A landscape with many valleys, sampled at points; each row gives a point and its height.
From any point a ball rolls to the lowest of the 2 points nearest to it. It stops when none of these is lower. Distance is the straight distance between rows; heights are no part of it.
Gemur h=2.29: -9,6,22,-2,9,-11,18,21,-27,-21,-13,-15,-12,12,7,-16,27,-15,-6,28,1,-7
Vin h=5.42: 12,-11,-6,-18,-12,13,-12,-13,-12,35,4,14,8,-17,25,16,12,8,-2,-9,6,-13
rul h=6.40: -7,-7,-20,24,-20,-8,-6,21,25,-15,-2,-17,-11,35,-4,26,-26,-6,-14,4,-9,-2
lelon h=3.33: -3,-5,2,14,12,29,12,-12,36,5,18,-4,14,-11,-17,-38,-4,28,-4,-25,-5,-2
Res h=1.26: -2,8,-26,2,-22,20,-12,-35,10,11,0,6,8,-12,-2,33,2,12,-36,2,-11,-2
tilig h=2.68: -5,5,13,-16,-6,1,-4,-10,-1,1,6,12,-21,18,0,6,37,-3,-22,28,18,-18
gofo h=6.60: 3,-2,-4,10,1,0,13,16,16,-32,-2,-13,-16,-5,-20,-8,-10,-18,15,-15,-16,31
limak h=6.10: -2,7,-12,23,-14,-11,-12,28,24,-16,7,-13,-18,12,-11,13,-27,4,4,19,-14,11
Mup h=5.29: 8,-16,14,-18,5,-15,-10,-1,-41,-9,16,13,2,1,13,14,39,-27,-5,30,29,-10
gura h=5.06: 4,-4,20,-12,3,7,8,-17,26,16,17,9,7,-6,-28,-23,11,-17,22,-17,-18,23
lere h=5.70: -5,7,16,1,-8,-25,-20,3,-13,-7,-5,8,-14,19,4,0,15,-17,0,36,15,-14
Raseb h=5.01: -3,23,13,-14,9,-13,-8,14,-1,-1,8,13,-20,14,-22,-1,-7,-15,34,25,-11,16
meni h=4.93: 5,-1,-5,-15,-19,-2,-17,-3,-13,11,-6,11,-4,-6,23,14,19,-8,-6,10,12,-10
dumo h=5.39: -2,-7,-14,16,-15,-26,-6,14,-8,-19,-19,-16,6,11,22,11,-5,-26,-7,2,-6,11
bozu h=5.36: 10,2,9,21,35,0,18,-4,13,15,23,-6,16,-3,-14,-26,-7,35,12,-27,6,-1
nonat h=4.65: -16,18,17,-17,10,-18,-13,23,-10,4,-1,10,-17,30,-2,-7,-17,0,35,38,-6,3
pegez h=8.32: 5,6,-20,-2,17,6,11,-2,-7,10,-2,0,5,-5,24,-28,-3,20,-16,-32,1,-4
kizip h=8.46: 12,0,-29,4,11,-3,-12,-12,-6,12,-3,-4,14,-12,33,-3,-5,13,-20,-25,-3,-4
kiko h=0.51: -5,0,-5,15,-7,-29,4,16,-4,-16,-8,-4,16,20,-6,24,-46,-44,21,-1,-23,22
tozo h=7.19: -11,-20,9,2,35,30,6,6,23,-17,24,3,11,-20,-33,-40,-14,22,36,-30,-9,9
momim h=6.80: -4,20,-44,0,2,21,-5,-27,-18,-4,-10,2,14,-11,15,18,-7,20,-38,-5,-9,5
Ranol h=2.14: -14,-16,16,-38,7,23,24,1,-4,-9,-8,-9,-16,14,12,-14,38,-2,-10,-6,5,0
puv h=5.99: 6,1,11,-6,0,-9,-8,-9,10,41,1,12,-10,13,-9,-7,-10,18,13,0,3,-18
mul h=5.98: -5,-11,-22,9,-19,11,0,-10,26,-14,3,-17,-1,15,2,33,9,-8,-44,-8,-10,4
nage h=8.64: 13,-10,-22,1,4,-22,-22,-8,-9,2,-8,-15,11,-5,34,5,-2,-11,-6,-21,-7,7
Vuti h=5.63: -4,5,-10,11,-14,3,-5,-13,7,-22,-1,-16,-7,6,4,31,21,-6,-44,18,-5,-8
fus h=5.38: 1,14,6,-6,4,-6,-5,11,11,7,0,4,-26,16,-5,-12,0,5,15,13,-6,2
puneb h=3.89: 2,7,-9,15,-21,-9,-22,-13,28,1,2,-2,-17,11,-5,17,-2,1,-18,12,-6,-8
zer h=4.27: 3,6,0,-7,28,8,19,13,2,-8,2,1,-8,-6,-16,-32,-16,3,27,-25,-11,21
zud h=5.17: 13,-1,-7,49,-6,0,19,2,26,4,9,-10,15,-9,-23,14,-25,32,-16,-12,9,-11
sufev h=5.80: 5,-3,-10,-15,-4,29,9,-18,-9,37,1,12,18,-18,16,14,2,29,-17,-10,5,-17
vek h=7.52: 9,7,25,15,38,1,35,6,4,9,13,-1,22,-12,-39,-4,-11,20,37,-14,8,15
noso h=2.96: 4,-6,8,-15,-10,-5,36,16,-20,31,-17,12,1,4,3,-11,-13,12,14,-9,9,-8
Redeb h=4.46: 4,-8,15,-14,-25,9,14,-4,14,10,7,22,-10,-9,-23,-13,25,-21,9,-4,5,14
Dorut h=5.21: -11,16,-17,5,-15,2,-24,-19,-10,-14,-17,-8,1,4,12,30,5,-1,-36,28,0,-16
luk h=2.45: 4,-2,-21,2,-28,10,-31,-28,-3,14,-3,1,12,-20,9,40,-14,7,-23,0,4,-19
kezo h=6.15: 6,-7,-24,2,-5,2,-9,-4,0,-15,-3,-19,3,-4,31,22,16,-7,-31,-8,-8,6
Sis h=3.47: -2,2,-17,-13,-15,16,-24,4,-36,0,-18,1,13,-15,50,21,-2,0,-5,14,7,-16
Gomap h=8.17: 13,6,-11,12,20,-13,4,2,-1,10,0,-3,3,-2,7,-26,-14,13,6,-25,-7,6
Zufo h=2.22: 3,-10,1,-4,-15,17,10,2,14,-13,-6,-5,-10,-15,0,-10,30,-13,-11,-12,-1,15
namez h=5.61: 10,7,-2,38,2,11,23,18,19,0,9,-4,1,-17,-26,-8,-24,37,1,-7,8,-6
Kitu h=2.25: -7,3,0,-15,-14,-5,17,21,-23,16,-28,11,-3,12,23,-15,-8,2,7,7,5,-6
komuv h=4.94: -3,-12,-16,20,-27,-21,-11,17,-18,-6,-28,-5,21,-5,32,6,-26,-17,-3,-2,-1,5
Lilal h=5.76: 4,-15,-25,12,-3,-14,1,8,7,-20,-6,-24,2,16,21,11,-2,-17,-22,-21,-10,15
dezem h=2.24: 0,10,-14,8,-19,29,10,-24,17,21,-1,10,9,-18,-14,8,-1,25,-32,-4,-5,-6
feru h=4.28: -1,-12,-3,1,-23,-13,-31,0,-24,-19,-4,-10,8,-4,30,32,13,-24,-15,25,15,-13
guz h=5.02: 10,5,-5,21,36,-9,8,8,8,-6,31,-9,9,-10,-18,-25,-23,21,20,-31,-8,17
telal h=4.75: -14,11,-1,-10,-5,3,-35,-20,-27,-9,-9,-3,2,3,20,25,16,-2,-29,38,14,-31
digi h=3.44: -13,-11,17,-5,-9,-12,-37,2,-44,-17,-4,-5,15,-3,33,13,16,-21,-10,39,24,-25
bufi h=5.74: 6,13,-5,17,-5,1,-6,13,28,4,8,-3,-20,-1,-17,-4,-16,18,4,7,-11,4
Riv h=7.01: -10,-12,-1,-4,28,25,-1,13,22,-33,9,-1,-10,-21,-32,-26,-13,3,35,-22,-18,26
lumo h=4.31: 2,-3,-13,4,-27,-7,-19,7,-18,4,-23,2,9,-14,31,11,-7,-8,-7,10,7,-10
nibo h=2.48: -13,0,3,-17,-4,-4,-23,6,-37,-2,-22,-2,6,5,45,6,14,-8,-5,26,13,-19
mises h=7.35: -3,-8,23,-1,41,21,34,2,9,-3,16,3,20,-16,-40,-28,-16,14,40,-31,-3,14
raka h=7.97: 12,12,4,7,24,-23,4,3,-6,19,1,2,4,-1,-13,-11,-27,2,31,-9,-12,11
tor h=4.66: 5,10,-10,6,34,-3,13,17,4,-24,20,-7,5,-18,-25,-17,-35,-1,28,-29,-19,31
vap h=3.29: -4,19,-1,-1,-16,2,-14,-9,10,4,-8,10,-21,11,0,9,14,5,-20,25,5,-16
bif h=6.41: 2,-11,-14,19,4,11,13,12,21,-33,4,-13,-8,-10,-14,-23,-16,-2,2,-37,-10,22
runuf h=5.33: 0,13,9,5,0,-25,-30,-1,10,-3,3,-1,-22,20,-3,0,2,-7,11,27,-4,-3
defi h=4.68: -9,-18,20,-17,-12,33,14,-2,27,-2,-1,10,-10,-7,-25,-31,19,-8,17,-12,-3,10
sabu h=5.68: 9,-1,15,8,19,-2,16,-1,8,36,7,1,4,5,-14,-12,-11,33,16,-11,4,-10
nis h=6.22: -1,-8,6,-22,-1,-3,12,-9,-3,43,-6,7,-1,18,11,-2,-14,30,-1,-10,7,-24
bezik h=4.11: -9,6,5,-20,1,14,-4,-8,-36,-8,3,3,-3,3,21,27,34,2,-31,39,13,-29
nofom h=1.49: -3,-5,3,-24,-10,32,14,2,0,-6,-6,0,-10,-9,14,-2,42,-4,-19,0,5,2
boz h=2.87: 4,14,-2,6,8,-32,-10,4,-3,-10,-6,-6,0,9,0,1,-21,-26,23,3,-21,21
Punus h=6.79: 10,-6,7,-14,-6,-20,-13,-12,-8,4,5,11,-6,1,3,8,30,-32,4,4,6,11
Lun h=2.88: -1,2,-3,7,-8,29,9,-13,33,11,3,3,0,-11,-11,-17,6,18,-17,-13,-7,0
dofig h=3.61: 10,-6,12,-13,-12,-16,16,1,-25,37,-13,20,8,-8,-6,1,-9,-9,23,-5,11,-6
soror h=6.83: -6,7,2,-10,18,14,3,24,13,-34,5,-5,-18,-17,-35,-7,-13,-11,32,0,-18,32
runon h=3.65: -3,16,-2,9,10,-23,-18,14,-5,-3,-15,-3,-5,15,16,-18,-19,-2,17,13,-13,7
zozaz h=3.97: -2,-7,2,-9,21,19,24,3,8,3,1,1,-3,-2,-5,-42,-4,17,10,-37,-1,7
Zeg h=3.67: -8,-19,15,2,21,31,32,-3,21,7,12,0,17,-4,-18,-42,-4,33,10,-33,9,-9
velov h=5.95: -2,-1,5,36,15,28,28,8,21,-19,17,-3,13,-24,-31,-24,-12,41,2,-24,18,-9
dazad h=5.64: -5,9,22,-14,-3,-17,5,10,-14,-9,3,18,-20,24,-13,-5,20,-21,10,35,20,-2
zuva h=5.35: -10,24,24,-10,5,-24,-5,9,-16,-14,4,26,-10,21,-18,4,-6,-33,28,42,4,7
Rut h=4.92: -5,-1,4,7,-12,-32,-50,-16,5,-5,-4,-10,-9,17,5,10,-5,-17,1,18,8,-14
gan h=5.77: -2,-8,-4,-41,-9,25,-3,-17,-6,28,11,16,0,7,29,18,22,11,-11,0,6,-13
vif h=4.87: 5,-12,10,-2,-6,-32,-22,-5,-30,-18,4,-4,4,0,13,18,25,-36,-4,24,15,-3
roza h=5.30: 11,-8,10,6,12,4,22,-11,15,9,10,0,18,-19,-24,-24,-2,-6,18,-33,-13,23
Kidi h=3.50: 11,-18,-16,16,-34,7,-6,-17,11,20,6,1,18,-23,0,40,-10,7,-25,-11,3,-15
zol h=7.73: 12,14,20,8,38,-16,20,5,-9,24,5,3,18,-4,-28,4,-27,17,42,-3,2,4
Dok h=4.21: -20,17,14,1,4,-19,-25,13,-10,0,-18,2,-11,29,21,-12,-9,3,15,36,-2,-11
selev h=2.65: -9,-1,16,-24,12,5,25,16,-14,-17,-18,-9,-20,16,6,-21,25,-12,5,2,2,7
ramu h=6.51: -5,11,-37,5,-3,14,-5,-12,-17,-25,-13,-16,12,-4,29,32,4,2,-43,5,-8,4
Dab h=4.13: 11,-8,17,-13,-18,-3,20,-5,-2,33,4,25,2,-11,-22,-4,7,-11,18,-10,6,6
Tup h=6.14: 4,-6,1,-7,7,9,16,-11,-16,42,-11,4,21,-2,13,10,-12,40,-10,-11,20,-33
navak h=6.20: -2,-4,-11,26,11,20,14,12,20,-27,18,-4,-3,-21,-20,-32,-21,25,1,-35,0,3
manul h=1.82: 5,14,-5,8,8,-21,8,11,7,-15,5,-4,5,1,-18,16,-39,-30,24,-6,-29,29
Bev h=3.36: -6,2,7,-14,-5,22,1,-15,-8,-10,13,3,-8,-2,4,20,49,-3,-38,27,11,-15
Nor h=4.49: 17,-11,-4,36,-17,-8,6,-9,14,22,-2,-5,20,-18,-11,24,-15,19,-15,-12,10,-16
kipob h=4.85: -9,-7,24,-20,10,26,8,-5,28,-5,10,9,-9,-4,-38,-25,6,-14,35,-10,-16,21
ret h=4.47: -4,-8,-6,12,-20,-23,-31,-10,11,-15,-1,-15,-9,21,5,30,2,-18,-23,16,4,-15
fosek h=1.34: -13,9,9,-9,-6,-6,10,22,-24,-5,-27,1,-7,18,27,-11,14,-6,-6,27,6,-7
Ker h=6.96: 1,-5,22,-33,11,-16,2,-15,-13,4,13,15,-11,21,-3,-2,41,-26,5,11,11,6
bapaz h=6.52: 10,-18,-7,-4,-10,-17,-17,-8,-3,-7,7,-11,0,-2,19,25,27,-26,-11,-3,-3,9

For each start below, name the point where the ball stops.
Ker => kiko
Gomap => Res
gura => fosek
mul => tilig
puv => Res
gofo => Res
roza => Res
